Each row is a point on a tangle of strands that fork, close into loops and nearly touch. The rows are in no order.
Two points are linked if the straight distance between their rows is under 47.1. Some points are linked to none.
(897): [-17   1  -2   3   2   1  13  18  -3  -2   4   4 -15  -9  13   0  12   0
 -21   7 -16   8   2   0  -8 -13  22   8]
(1737): [-10  -2  -6  -1  16  -2  -8  15  -7  -7 -11  22  12   5   1   4   5 -20
  11  -5  18  -4 -13 -15  -1   5  -9  -1]
(879): [ -3  18   5  -5 -15   8  15   8  -1 -18   3  11  -2   0   7   9  13 -22
   6   3   0  14   1   2  -8  -1 -12  -4]
(540): [ -6  -2  -8  -3   7   2 -26   7  11   8   2  13  16  -3   0 -14  -4 -11
 -32  -1  -9   4  -1  -8   8  -4  -7 -17]
(1025): [ 17  -7  14   1   2   5  -8 -12  -4   6 -16 -15 -21   3  -6   3 -19   1
  14  -8  16 -14   5  -7  17   6  -1   7]
(1617): [ 22   7   1 -10 -23   5  -4   6   8 -16  -1  -2   3 -13  -8   2  19   6
  12  -9  17  -6 -16   2   0   3  -2 -16]
(118): [-15  19   2   1   3  -2  10  -4   6 -27  -1  -5 -11 -10   3  12  20 -12
 -16  22  -4   2   9   5 -16  -3 -12   1]
(1152): [ 12   6 -11   1   5   5  -9   7   6  10 -11 -11  -1   8   2   2  -9 -12
   1 -12   7   7   1 -13  25   3  -8  -2]
(1746): [ -1   0   3   3   8   6   7 -11  -1   1   2  13   8   9  -2  -4   5   3
   8  -3   0 -25 -15  -5 -25  -9 -11   3]
(251): [-20 -14  17  15   5 -17  -6   9 -23   0   4  22  -4   2  -2 -11   2  -8
  -3   5   3 -14  -5   8  -4 -10  10 -13]
(1883): [  2  11   6   7  -1 -15  13  -7  19   9  -1 -17  -1  -8  -7  -9  -1   8
 -12  -9 -20  -8   9 -14  -6 -22  -6  -3]
(1240): [  8  -5   3  -4   2  -9 -14  -3  15  10  16 -14 -24 -10   9  -1  26  -3
  -5   4  -6  -1  -2   7   3   4   7  17]
(73): [  9  11   3  -6 -18  13   8   8  -5 -10 -14  -2 -11  -9  -1   3  13   8
  16 -12  19  -4 -12  -4  12   9   6  -9]
(674): [  5  -8  11   7  -9   8  -9  -3 -13   0  -8   9  -5 -10   6   1  -1  -4
   0   6  21  16  -2  -6   6   2 -14 -12]
(348): [ -6   3 -10  14  11 -24  -7  -6  18  18   8  -5  22  -9  13   2   5   7
 -16  -1 -11   0   2   3  -8  -7   7 -18]
(72): [ 24 -13 -11   0   3  10 -24   0  23  14  -6 -10   5  -2   7  -3  -9   9
 -15  -7   4   2   2  -5   3  -2  16  -4]
(551): [-15 -12   9   9   2  -8   7   8  -9  12  -1   1  -4  11  -5 -15   8  -1
  19 -15   0  -5 -12  -4  -2 -13  10   8]
(1539): [ 25   8   5  -8  -5 -25   0  -7  18   3  10 -12  -7  -1  -6   5  -4  -7
   6 -10 -12 -13  14  13   3  11  -2   4]
(1491): [  8  -7   0  -6  -3 -16   9   1 -26   2  -5   2 -10 -10  -9   6  -5  -5
  21   5   6   6   6  -7  10   5 -20  11]
(196): [-13  -4   7   3   1   3  11 -10   1  -6  14   6   0  11   2  -2  10 -12
  20   3  -5 -16 -12  14 -21 -20 -11   6]
(1792): [  4   0  -8  -5   5 -14  -8   3   0  -8 -10 -19  -3 -15  -6   9   1 -13
  15   5   9  27   6  -7  26  12 -14   3]
(1230): [ -6 -13  -2  -1   7  17   7  12  17   9   8  13  11  27  13   3 -14 -16
   8  -8   0  -7  -9  -6 -11  -4   6   4]
(518): [ 18  -6 -10  -5   1  -4 -13  -4  -7   9   8  12  12  14  -6  -7 -28  -4
  -2   2  -6 -12   8   2  -3  -3 -11  -4]
(1142): [ 17 -15 -13  14  -6  23   0   4  16  19   3  -9   7  11  17  15  -1   2
   3  -4  20   8   7 -11  -5   2  -9  14]
(315): [  1  -7  -1  10  -3  -2  -4  24  -1  10 -14 -19 -20  11  -4  -4  -6  -3
  -1 -16   5  -3   7  -8  22   0  20  12]
(110): [ 12   3 -19  -5   8   0 -18   7  23   1  10 -17 -10 -15   7   5  24  -4
 -12  11  -8  10  -1  -2   5   1  -6  17]
(1178): [  1  -7 -17   5  -8   4  15  -8  20   4  21  -7   5   1   6  13  21   4
  15  -1   8   9   6  20 -21  -2 -11  10]
(1618): [-12   3  -2  -2  15   2   7  -1   4 -23  -4  -4  -3   2  -7   5   3  -2
  -2  14 -15 -26  -1   8 -25 -15   8   8]
(1593): [ 21   4  -5 -13   1   1 -28  -7  -5  -5  -9   3   2  -1 -11  -3 -15  -8
  -1   5   2  -1  -5  -6  13  15 -11  -6]
(365): [  0  20  15  -5 -19  -4  19   1  -5 -14  -4  10   0   2  -5  15  -3 -23
  15  -6   1   8   3  11   0  11   2 -14]
(471): [-13   8  14  -3   1   9   7   0 -10  -1  -9  15  -9   9  -1  -4  -7  -7
 -11 -14 -17  -4  -5   8   0  12  35  -1]
(1280): [-13  10  -9  -7  -4  15  -1  -3 -22   7  -9  13   6   2  -6  -8 -22   3
 -20   4   3  15   4   1  34  10  -6 -10]
(1875): [  9  -1 -12   5   6  14 -11  16  14  24 -10   4  15   9   5  -2   1 -13
   0 -28  17  -1 -13 -11  29  -4  -4 -11]
(431): [  4   3  -7 -10  13 -18  -3 -13  -5  -5   2  -4   6  -5  -5   4   8  -1
  25   5   3  -8  -7   5  -5   8 -13  10]
(584): [-18   8  26   0  10  -4   7 -15 -14 -23  -5  -2  -6   2 -16 -11   8  -4
  -7  14 -23  -4  -6  -3  -7 -10  -3  -6]
(978): [ -4  -3 -11  -7  -3  13 -10   2 -15  13  -2   5  -5  -5   3 -18  -7  12
 -21   6   2  25   1  -3  27   8  -1   1]
(775): [ -6  19   2   3  -1  -5  14   0   8   3  -7   3  17  -2  10   7   9   4
  -1 -10   3   0   0 -10  -6   5  -2  -9]
(807): [-12 -12   4   1  12  -4  -8 -15   5 -19   1 -25 -10  -9  -1   0   9  12
   4  16  13   5  11  11  -2   0  12   6]
(1866): [  1   7  11  10  -5  -7   2  -4  20  -5  -9 -26   0  -1  -4  -5  -9   5
  -7  -8  -4  -1  16 -14   4 -12   3 -10]
(1599): [  5 -16   7  -3  -6  13 -13  -3   6   0  15  -9 -25   0  10  -7  18 -11
  -8  12  -4  14   0   7  -1  -8  -1  21]
(1828): [ 10  33  -2 -11 -16   4   3  13   0 -20 -13  -4   3  -6 -15   6  -6  -9
  -4 -10 -10  -5 -10  -4  15  13  -3 -18]
(1188): [ -1 -10   0   8   5  13  -2 -11 -10 -16 -10   2  11   7  -7  -1 -10  13
  -1  13  21  -8  10 -13 -17 -17 -15  -4]
(1705): [  7  -2  -8   0  13   2  -8  15  20  -3 -15  -7  -8  -2  14  14  13  -2
   5  -6  19  -2   5 -10   1  12  17  16]
(1114): [ 10  23  -4 -13 -17  11  18  15 -10 -16 -12   2   4  -7 -15   1   2  18
  -1  -6 -13  -8  -9  -5   4   1   3  -7]
(586): [  6   5  -2  -5   3  -4   0  -5   6 -33   4  -5   5  -2 -12   5  -3   2
  -4  16  -8 -21   9  15 -22  -9   6 -10]
(1562): [ 25 -10  -3  -4  -4  -4 -11  -5  -4   4   9  15   2   5  -2   7 -16 -20
  13   9   4  -6   6   5 -10  -9 -20  -1]
(1024): [  0 -11 -23 -10   4  17  -9   6 -13   8   7  13   6  12   4  -3 -21  -3
   2  15   1  14  -1  -6   3   0 -15  13]
(151): [-12  -2  -1  -2  -1  22  17  10  -6  -5  -1  28  13  22  11   5 -19 -10
   1  -2   4   1  -3  -1  -8  -2   1   0]
(747): [  2  -9  -5   1   8  -7 -18 -13  23 -12  -1 -25  -1 -11   3   7   4   8
  -2   9  21  23  14   6   6  16  12  -1]
(1517): [ 12   3  -9   0   2  -4  10  12  19   9   2  -1  -2   7   0   6   8   0
  15 -16  -8 -21  -2  -8 -12  -6  -6  15]
(1505): [ 14   3 -19   3 -13  20  -2  11  13  -4   6  -3   9  -6  -2   9   7   5
 -10   0  -1 -13  -5  -8 -29 -19 -27  -4]
(212): [ -2 -16  -5   6  -3   9  -3   1   7   8   7 -13 -13   2  13  -5   0   6
  -4   7   9  15  13   0  -3 -13   4  14]
(836): [-10 -17  -2   4   1   9   4  -9  -4   8  14   6   7  13  11  -5  -8   9
   7   1   2   4  -1  16 -18 -15  19  -1]
(401): [ 15   5   8   9  -8  -8   2  -2  11  10  -6 -20 -12  -1   1   2 -10  -5
   0  -9  11   6  21  -9  23  -3  -9  -3]
(1603): [ -4   6  -6  -9  12  -3 -11  -8   4   7 -14 -12   0  -7   8   0   8   7
  12  -4   9  23  -8  -6  20  19  11   4]
(1900): [-12   2  -6   2  12   5   5   1  15  -9   6  -5 -13   0  13   9  18  -6
  -4  12  -1 -15  -7  15 -27  -7   3  13]
(1615): [  6   6   7  -1  -6 -15 -30   8   0 -14   2   3  11 -13  -1  -1  11 -16
  -4   7  -3   9 -17   3  10  12   1 -27]
(953): [ 19  14 -17 -12  -9  34   6  -3  19  -3  -3 -12  -7   6   3  13  -2  -1
   0  -5   4  11   3   1   0   9 -12  16]
(732): [  1   5  15  -1 -13  -4  16   9 -11  -5  -4  14  -4  10  -3   4  -5 -16
  17 -13   2 -12   2   7 -10   0   9  -5]
(14): [  8 -14   4  10   4  -6 -17 -27  -6   3   4  -5   6  -3  -1   9  -5  15
   2  12  20  -3   8   6 -15  18  -1  -6]
(1244): [ 18   5 -20   0 -24  17  10   8   1  -5   7   1   2   1   3   7  -1  11
  -8  12  -2  -5  13  -1 -20 -13 -20   3]
(1882): [-17   1   6  14  15  -5   7  -7   9  11   3  17  12   5   8  -3   9   2
 -10  -4   0 -19  -7 -18 -19 -13 -19  -4]
(1349): [  5  -4  12  10   5   6   1 -16   1   6  -8   9   6 -17  -5  10   3  23
 -32  -8  -7 -20  -4 -10 -25   8   8   3]
(1577): [  2   0  -8  -4  12   8   1   7  26 -11   3  -4 -13  -1  14  18  19  -7
   0  -4   7  -8   8   4 -17  10  14  20]
(822): [ -7   8  20  -3  -1   4   2 -18  -3 -22  -6   0   0   1  -3  -3   2  -7
   0   9   0   1  -2  -4 -11  -2  -1 -11]
(1376): [ -5 -15  -1   2  -5   6   8 -16   8   1  17   0   2   2   8   4  -1  -4
  17   5   9  15   8  21 -17 -16  -3   0]
(134): [-11   1 -18 -12   1  23  10   7 -10  -6   5   5  -4  15  13  -1  -9  -2
  -1  12 -11  25  -5  -8   6   4  -3  20]
(81): [-22   4  19   3   3  -4   8   6  -8 -14  -7   7 -10  -2   3  -2   6  -5
 -15   0 -11  -2   3   3 -10  -2  35  -5]
(1869): [  4  22   3  -7 -16 -15  -8  11  -9  -7  -1   5   0  -6  -5   3   1 -12
  -8   0 -15   5  -9   0  15  19   2 -15]
(1528): [  6  -6 -15  -4  17  10 -18   6  14  14   1  16   6  -7  -6  -4  -5  10
 -32  -2 -10 -17  -8 -18  -6   1 -12  14]
(1436): [  5  11  11 -13  -8   6   7  -5   3 -27  -6 -11 -17  -2 -13   4 -12  -4
  -6   4  -2   0  18  14   5  12   9   2]
(715): [ -3   2  -9  -4   7 -13 -24   2  -8   4   5   7   9  -7 -11 -16 -13   3
 -25  13 -18  -8   3  -3   6  -8  -8 -14]
(1428): [  5  11   8   5 -15   4   1  13   8   2 -15   0  -3  -7   7  11  13  -7
   3 -19  16  -5 -11  -3  21   7  12 -27]
(1207): [  3  11   1  -9  -1  18  21  16 -10  -7 -16  19  10  -7  -9   0   1  17
 -18  -5 -11 -18  -6 -15 -10  -8  -5  -1]
(1455): [ 11  10  -6  -7   9   6 -10   3   7  28   3  18   8   6  11   1   3  -8
 -10 -16  -2   0 -15  -5  14  23   2   1]
(1173): [ -4   3 -16  -7   7  14  -1   6  -2  -7   1   1  -1  -7  -3  -7   4   9
 -13  10 -16   1 -13  -4  -9  -9  -3  12]
(262): [ -4  -1   2   5 -15 -24 -10  23 -16 -12   4   1   7  -4 -15  -7  -3  -6
   1   7  -9  -3  -3  13   1   7  23 -20]
(1826): [ 22  -3  10  -4  -1  10 -24  -7   8 -13 -14  -8 -12  -3  -6  -1  -6  -6
   5  -4  19  -8  -5  -8  11  13   1  -5]
(1003): [ 11 -10   2  10   7  20   1   4  11  16 -10  -5  -6   7  15   9  -2 -12
   9 -14  22   5  -1 -17  15  -2 -14  11]
(1473): [ -4  -5  12   1 -19   1   8   1 -16  -5  -4  -2  -2   0 -18 -13   4  -5
  24  -6   2   8 -11  -1   4 -17 -16  -2]
(1512): [  5  -2   5 -10   8   6  11  -1 -13   1  -9   4  -6  17 -12  -7  -5   7
  17 -13  -8 -24  -2  -2  -6   5  17  19]
(951): [-12  -4  11   6  14  -6  -3 -23  -6   0  -3  13  12  14   2  -3 -26 -15
   2   3   1   7  12  -3  -4  -5  -2  -6]
(1284): [-10   0   8  -4  -3 -16  19 -18  -2  -1   2  -2  10  10 -11   5 -14 -20
  26 -12  -9  15  10  17  -2   1   7  -2]
(301): [-20   9  13   2   3  -5  14   6 -24  -9  -5   3  -1   2 -14 -12  10  -1
 -15   8 -16   0   5 -12   5 -13  -7  -2]
(252): [  2  -5   7   0   8   2   0  -5 -12   6 -11  -5 -13   8  -2  -7 -20  18
  -5  -5  10  -9  10  -6  18   8  13   4]
(1028): [ 10   6  -3   8  -2   0   0  22  18  17 -10   3   7   0  12  10  15  -5
   6 -26  15  -8  -8 -14   9  -1   3  -9]
(1838): [ 11  -2   0 -12   6  -2  -5  -3   6   4   5  -1 -10   5  -2  -1  -1   4
  14  -6  -7 -13  -2   9 -10   9  21  18]
(237): [-12 -10   3  -4   7  -7  -8  -9  12  -9   2 -24 -11 -14  -7 -12  23  17
   8   2  -2   1  -6   9   0   3  19   4]
(437): [  0  -5   7   5   4  -6  -4  -7  -9   6  -4   6   7  16 -11 -14 -30   1
  -7  -5  -4  -6  13  -8   2 -15  -7  -8]
(1157): [-20   4   9  15   6 -23  12   3 -14  -4   0  -7   1   1  -5  -6  10  -2
  -4   9 -10  -5   4  -6   0 -27 -14  -6]
(1607): [ -4  -8   2  10   0  -8 -21  21  -5   4   5  15  -1  14   0  -7  -4 -33
 -16  -3  -7  -4   4  -1   2  -7  10  -6]
(343): [  4 -11 -17  -2   9  21 -11  -4   2   1   5  13  20  14   4   1 -15  -6
   2   6   8   2  -5 -12 -10  -3 -27   3]
(243): [ -2   2   6   0  -5   3   3  20  -9  -2 -19 -15 -22  -2 -13 -10   2  12
  -6 -11  -5  -7   1 -11  15   6  26  10]
(893): [  5   5  10  -5 -20  -3  18  -1   5   6  10  -3 -17  -5   8   5  14   2
   7  -7   1   9   7  13   3   7  11   4]
(1729): [  5   1  10  -2   6  -2   8 -15 -16   1  -6  -3  -4   3  -5  -5  -4  27
  -9  10  -6 -10  12  -7   3  11   5  11]
(456): [ -8  -1 -12   8  -3 -11  21   9   1  12  14  -4  12  10   5  -5  -7  12
   7  -3 -16   4  11  -2  -7 -23  -3   6]
(554): [ -9   5 -12   3  -7 -19  10   5   5  -2  16 -10   6  10  -7   1 -10 -12
  11  -1 -23   8  11  15  -6 -19   1  -1]
(1665): [  2   7  -6  -5  13 -18 -14 -25   3   3   7 -10   2  -3  -7  -6   2  11
   1  11 -16  -8  -4   7  -4   8  -4   9]
(1716): [-9 -1 -3  3  7  3 -1 -5  2 23  9  0 -2  6 19 -6 10 -1 -5 -2 -3 23 -8 -9
 13  2 -7 12]
(1879): [-13   1   9   4  -2  11   2   3  -4  17  -9  13   2   4  -1 -14  -2   4
  -4 -19   6   0 -11  -4  16  -3   3 -13]
(1504): [-20  -7   7   3   5  -4   8  -3 -27  -3  -6   1  10  -3   2  -8   0  19
   1  10   5  21  -2   2  12   8  17  -8]
(1431): [  2   9 -12 -14   9 -12 -28  -6  -9  -9  -2   0  12  -1 -17 -14 -14  -3
  -6  10 -20  -2 -13  -3   5   4  -6  -7]
(668): [  0   7  12  -5 -13  -7  18 -31  -1  -2   5  -8   6   5  -9  -1 -20  -3
  16  -4  -9  13  13  13   0  -5 -12  -7]
(56): [-15  -9  22  10   5  -7   1   0 -13  23  -1  16  -8  12   2 -12   4  -5
   6 -23   8  -5  -8  -5   9   3   7   1]
(1738): [ 13   2   5  -6   2 -22   7 -11 -19  -6  -3  -7   2  -5 -17   4 -22   2
  16   8  -2  -1  11  -1   9  14 -17   5]
(127): [  3 -17   1  -2   9  13 -31  18   9  10   6  17   7  10   2 -15  -5 -22
 -26  -3  -2  -6  -4  -6   6  -5   0  -5]
(515): [ 29  -4   4   0 -14  10  -1  -4   1  -1  -7  12   1   3   4  17 -14 -19
  12  -6  19  -3   9   4  -4   1 -18 -11]
(126): [ 11   4   3 -14 -15   4   7   1   0 -20  -6 -11 -12 -14  -9   7   1   5
  22  -4  16   8   0  12  16  22   0  -3]
(1608): [ -1   8  -9  -7  -8  26  13   8  14  -6   5  -6 -13   7  10   5   2  -5
  -6   5  -7  13   3 -11  -6  -1  -7  22]
(763): [ -6 -17  12  15   4  -3 -13 -14  -8   1   0   1   4  -5  12  -1  -1  22
 -18  16  17  -4  11  -1 -11   1  11 -12]
(939): [ -4 -10  18  -1   0   1  15  -3  -2   1   8   7 -11  19   4   3  -6 -18
  22  -8  -1  -9   5   7 -15  -7   4  11]
(506): [ -7  -1   9  -6  -1 -26   1  -8  -8  -7  11 -12  -7 -15 -13   2  12  -3
  17   6  -6  14  -1  20  11  19   9   5]
(575): [-16  -3  -3  -3  11  12  10  13 -15   0 -13  29  10   8  11  11  -7 -15
  10  -7  18   9  -2 -10   4  11  -4   1]
(1918): [  3 -10   2   1   3  15   3  -2  -6  14  -2   1 -12   9  14  -2 -16   9
  -3   2   9  11  12  -2   4   4  13  13]
(1031): [-11  -8  -1  -4   5  22  -9   8  -5   8  -8   9  -2  12  -5 -19  -7  -5
  -4 -13   1  -2 -12 -14  11  -5  -7   8]
(680): [-16  13  -3 -11   0  26  21   3 -11   3  -1  33  16  13   6  -3  -6   0
 -13   3  -6   4  -4   0  -3   7 -11   2]
(790): [-11 -17 -11  11  10  -4   0   4  15   1  10 -24 -14  -3   9  -1   6   7
   0  12   6  -5  10  13 -11 -28  -1  10]
(430): [  2  -2   7   0 -25  12  17   6  -7   7  -2  -2 -17  -3   2   7  -1  -5
  18 -10   7  13   2  15  13  -6   4  -3]
(173): [ -9   0  23   6 -13   5  -2  12 -13 -16  -9  -6 -14  -8 -13 -11   2   9
 -15   2  -6   2  -9  -6  15   7  21 -11]
(1030): [-16 -10 -15   0  20   7 -14  13   0   0   5  26  16  13   2  -1  -2 -18
  -6   6   7  -5 -10 -10   0  -1 -21   4]
(1146): [  3  -2  -8  -6   7  13  -1  -1   5  12  -6   8  12 -16 -19 -15  -1  24
 -19 -11 -11 -15 -18 -19  -4 -12 -15  12]
(628): [-15  -4  -5  12   3 -22  -3   2   2  11  13   2  12  -5   5  -8   3   6
  -5   4 -13  -4  -5  15  -4 -22  -2 -21]
(1492): [ -1   7  -4  -9   7   6   5  -1   7   5  -8 -15 -13   3   9   8  13   9
  20 -13  14   6  -3  -2  10  19  14  22]
(728): [ -7   4  -7   1   2 -14  14  13   4  -3   2  -7   0   1  -7  -2  15  -1
  20 -12 -10 -12  -7   3 -10 -12  10  12]
(1002): [ 11   5  -2   7  -5  15  -8  -9  11  27  -8   2  11 -12  -7  -9  -8  26
 -26 -15   6  -8  -5  -8  19   8  -9 -16]
(1752): [ -6   0 -11  -1  19 -14  -6 -18  19  -1   8 -15  -2  -8   1   3  24  -9
  16   8   5   6  -8  16  -3   4 -20  13]
(1413): [  1  21   7  -6 -11  -2   4  -6   5 -24   8 -12 -17  -8  -8   1   4  -8
 -17  15 -15   6  21   3  -1   0  -4   4]
(973): [  3 -15   7   5  -2  15  11 -11 -15 -17  -7  -3   1   2  -2   3 -10  24
   1  18  18   2  19  -1  -8  -5   0   2]
(113): [ 22   9  -9  -4 -14  21  -1  -4  20  -1  -6 -12  -4 -11  -1   8  15  10
  -5  -8   8  -2   0  -4 -10  10  -6   6]
(1216): [ 10  13   0  -4  -6  -7  13 -25 -13   2   2  -1  10   4  -8   5 -19  -5
   7   8 -10  11  17   4   1   2 -29   6]
(1474): [  7 -10   3  -1   0 -12   7   3  -3   3  -9 -16 -16 -17  -5   8   8   0
  23   1  21  18  10  -5  18  10 -14  10]
(1905): [ -3   7  21   0  -1   2   4 -22   5 -13  -9   9   8   9   5   7 -18 -15
   0  -1   4   5   6   2  -8   5   8 -17]
(950): [ -5   2   6   7  -9 -26   0  11 -14  -1  12   7   9 -14  -6  -7  11  10
  -3   7 -16 -13 -13  14  -7  -5   8 -26]
(1913): [-19  10  -3  20  16 -20   8   0   2   6  -2  -4   8   1   7   1  10   0
  -6   3   0 -12   1 -12  -9 -20 -27  -5]
(43): [ -4   0  14  -5 -16   7   2  -5 -16  -9   0  -2  -2 -10   0 -12   2  19
  -4   8  -1  13  -5  11   6   5  19 -15]
(354): [ -1  -9 -16   9   6   0   1   6   8  25  21  10  -1   1  13   0   2   6
 -16   7 -18 -13  -6  -8 -10  -2 -19  17]
(148): [ -6   0  -3   5   4  11   6   0   3  23  13   1  -7   6  16  -6  14   6
 -12   0 -12   2 -13 -23  -2   2 -27  22]
(1256): [  8  12   3  -6 -19  -7  23   1 -16 -13  -7 -10  -1 -11 -22   9  -4   3
  28  -6   6   8   0   6  22  18  -9  -3]
(35): [  8  -3 -17  -8   9  -6 -18   5  10  -6   2 -18  -4 -15   7   7  22 -11
   8  10  10  27   3   3  18   7  -9   8]
(1274): [ 11  -5   0   6   5  -8 -22  -9   3  -4  -1 -13   2 -10   7  10   3  13
  -3  13  19   6  11  -3   3  20   0  -2]
(1010): [ -3 -14 -13   7  15 -12  -9  -5  22   3  13 -18  -9   2   3   3   7 -12
  12   8   7  -5   5  19  -3 -12  -6  12]
(1878): [ -4 -22  -9   9  14  10  -6 -11 -13  -5  -4   4   3   0  -1   6  -4   3
  17  20  23   1  -2  -4 -12  -9 -17   8]
(845): [ -4   9   0  -2  -1 -19  -6   2   1 -37   2 -11  20  -9 -19   7  -6  -4
   5  12  -8 -11   1  13  -7   1   6 -24]
(1106): [ -4 -14   9  -6  -8   8   1 -15 -17 -22   1  -4   4  -5  -2  -2  -6  16
   7  22   8  16   9  17  -8   3  18  -6]
(244): [ -3   2   8  10   6 -18 -11  -8   8  11   2  -2  17 -17   3  -5  -1  20
 -21   0  -3   0  -1  -5   3  11  11 -18]
(1094): [ 15 -11   1   1  -7   3 -14  13   9   4   1   4  10  15   3  -2 -22 -14
   3 -15   2  -3   3   7   4 -10  18 -21]
(1352): [ -9  -3   4   1 -10  -3   4   2 -12   0  15   4 -14 -14  12  -3  18  11
 -13  19  -8   5   2  13 -12  -8   8   1]
(563): [  2  -5   6   4 -11 -17   6  -2   0  -5   5 -12   9 -11  -8  -2   5  18
  17  -1   9  -3   1   4   0   2   6 -12]
(1397): [  3  14  -6  -9  19  -4  -8  -4   9  14  -3  19  13   1   7   5 -10  -6
 -20  -8  -9 -10  -2  -5   5  27   8   2]
(28): [-15  18  -4  -7  -5   9  15   3 -25   0  -8  19   7  13  -4   1 -15  -7
 -11  -2  -8  11   2   3  16   4  -5  -7]
(1743): [ 14   3 -20   2 -15 -14   5  16 -12  -3   7   8   4  -2   1   4  -8  10
  -2  15   0  -5  16   0  -4 -11 -20  -4]
(1245): [  8  16  19  -3 -17   9  12 -13   7 -13   3  -9 -25  -6   2  15  -9 -10
  -5   0   5   3  15  18  19  18   9  -5]
(1260): [ -2   2  -3  -9  -5   7  -4   2  -5 -11  13   3 -19 -16  -3  -3  15  -3
 -14  16 -22  -2 -12  13 -15 -11   1   5]
(861): [  0   0 -20   6  18   5  -4  -2   8  21   8   3   5 -11   3  12   8  17
 -29   4 -14 -13 -12 -16 -19   4 -17  22]
(292): [-14  -6  -2   4  18 -11 -13  -7   3  18   7  -5  -5  -3  17  -4  20   3
   5  -1   0  20  -8   0   8  13  15  10]
(1053): [  8  -7 -11   7  -6 -22  11   1 -13  11  12   1   9   2   3   2 -11  13
  10   8  -2  -1  19  11  -6 -11  -1  -2]
(384): [ 15 -12  -1   4  -6  -5 -17  18  10   6  -9 -14  -8  -1   1 -10  -4   8
  -1  -9   8  -8   1  -5  14  -1  16  -6]
(1242): [-16  -6  11  17  -7 -16  -5  20 -16   6  -6  26   4  12 -11 -12  -5 -23
  -9 -10   0  -9  -4   4   5   1   8 -12]
(1049): [ 12   0   2   1 -22 -14  -9  20  -4   0   0   3   3   3 -10  -1 -14  -8
   4 -11   0  -3  -2  12  11   6  21 -26]
(693): [  4 -15  -8   8   6  -6  -6  19  13   7   6   7  17  19   9   5  -5 -20
  12 -12   3  -6   1   0  -6 -18   9 -11]
(570): [-13  19   6  -6  -6  -3  20   0  -6 -16   0   3 -10  -9   6   6  27  -7
  -1   9  -6   5   0  -6  -8   2 -12   9]
(624): [ -2  11  -4  -6  17 -13  15 -20 -14  -3   4 -10   8   7 -10  -2  -2  20
   3  13 -23  -4   5   4   0   2  -2  12]
(1444): [-10  -8  -4   1   1 -21 -11   9 -10 -24   3 -12   5  -3 -15   1  -6   2
  11  15  -2  -5   0  20  -1  -1  17  -9]
(207): [ -9   2  22  -4   3  -3   1 -17   0  -2  -2 -13 -13  -4  -6 -13  17   9
   3  -4 -10  -1  -7   1  -1   6  18   9]
(1450): [-11 -10  -3  12  13  -8  -4   4 -13  -5  -1  11   9  -3  16   9   6  11
  -8  18  19  -9   7   5 -15  -1   8  -5]
(1790): [-12   1  -4   1  -5 -13   9   5  -1  10  10  -2   5  18  -7  -1  -3 -26
  22 -13 -15  16  -2  13  -2  -6   3   7]
(330): [ 12  -6  -9  -7  14   8 -15  -3  18   0  -4 -10   0   3   3   1  -9  11
  -3  -3   0  -8   2   2 -10   7  30   6]
(1302): [-16   6   6  -2  -1 -14   6 -13 -20   1  -2  -3   3  -7   0  -2   3   0
  10   8  -2  29  -1   6  11  12   4  -2]
(665): [ -4   0  -1   4  10  19  10   3  -2 -14 -18  18  14   7   1   2  -5  14
 -13   0  12 -15   1 -15 -15  -5  -5  -4]
(1901): [ 29   8  -6  -5   4  -5  -5  -6  28  17  10  -8   1   5   5   9   5  -9
  -1 -12 -14 -20   3  -2  -8   4  -1  10]
(1490): [ 15  18   7 -10 -12 -18  -7  -3  14  -1   8 -12  -3  -8  -7   2   5  -9
  -1  -8 -18   2  -3  10  10  19   8 -10]
(1501): [  1   2   2   7   2   1   3 -17   9  15  -7  -6   8 -10 -13 -18  -1  23
 -21  -9 -14  -6  -4 -23  -3 -18 -17   1]
(1670): [ 15  -5  21   4 -15  -5 -19   7  -6  -9  -1   7   0 -18   4   2  -1  -7
  -2   4  17   5 -11  -3  14  13  -7 -31]
(1843): [ -6   1  -3   4  -9  11  29   9   9   7  -1  -6   9  17   4  -2 -12   9
  16 -17   2   4   6  -5  -4 -17   7   0]
(1847): [ -1  15  -8 -12   6  12   1   5   7  14  -4   4  -3  -2   6   1  13  -3
  -3 -16 -16   4 -24 -12   9  15   9   7]
(494): [ -1 -11   7  -1  -9  25  -4   7 -14   7  -8  13 -12   0   4  -9   4  -2
   3  -7  19   8 -12 -16  12  -5 -20   5]
(1550): [  4   4 -10 -14  -9   1  15  -1  13   7  20  -1  -4  -3   7   3  19   4
  20  -6  -5  11  -6  17  -9   7   2  11]
(1166): [ -3  -3   7   7 -18  18  17   0   4  -2 -12  -9  -4   3   1   2  -8   6
  18 -17  19  11   7   2   8 -18   6 -11]
(1395): [  8 -12 -18  11  -1  10  -8  10  11  11   5   2  16   6  14   9   1  -8
   3   5  14   8   4 -11  -7 -13 -22  -2]
(1273): [ -8 -15  -9   8  14  -1  -7  -9 -14  -6  -1   1   3  -5  10  13   2   2
   6  30  19  -3  -3  21 -15  -8  -9  -3]
(1353): [-14 -19   9  11   0   0  -2   1 -13   9  16  21  -2  11  14  -6  -5  -2
  -5  11   5  -6   1  12 -14 -18   9  -8]
(1075): [  3   8   6  -8   7  -7   6  -8  -4   9  -1  11   3  -2   3   4 -13   7
 -15  -8 -16 -13   4   6  -1  20  24  -2]
(1881): [ -6   8  -5 -10  14   0   3  -3  -3  11   1   3  -2 -12  -4  -6  16  17
 -12  -4 -23  -2 -25  -9  -3   5   8  17]

A fork is a point with three links, a tip a point with one. Leave the first point through the second and follow the links. Name the first fork or tip that comes.
(1603); (292): (1152)
(1528); (861): (262)
(1431); (715): (456)
(1413); (118): (515)
(515); (1562): (1245)
(251); (1242): (252)
(668); (1216): (212)

A tip is a point with one link. Name the tips that can be reached along the links from each point below, in the order of the rows.
(251): (1505)
(1188): (1512), (506), (207)
(292): (1617), (978), (113), (1256), (244)
(301): (515), (1245)
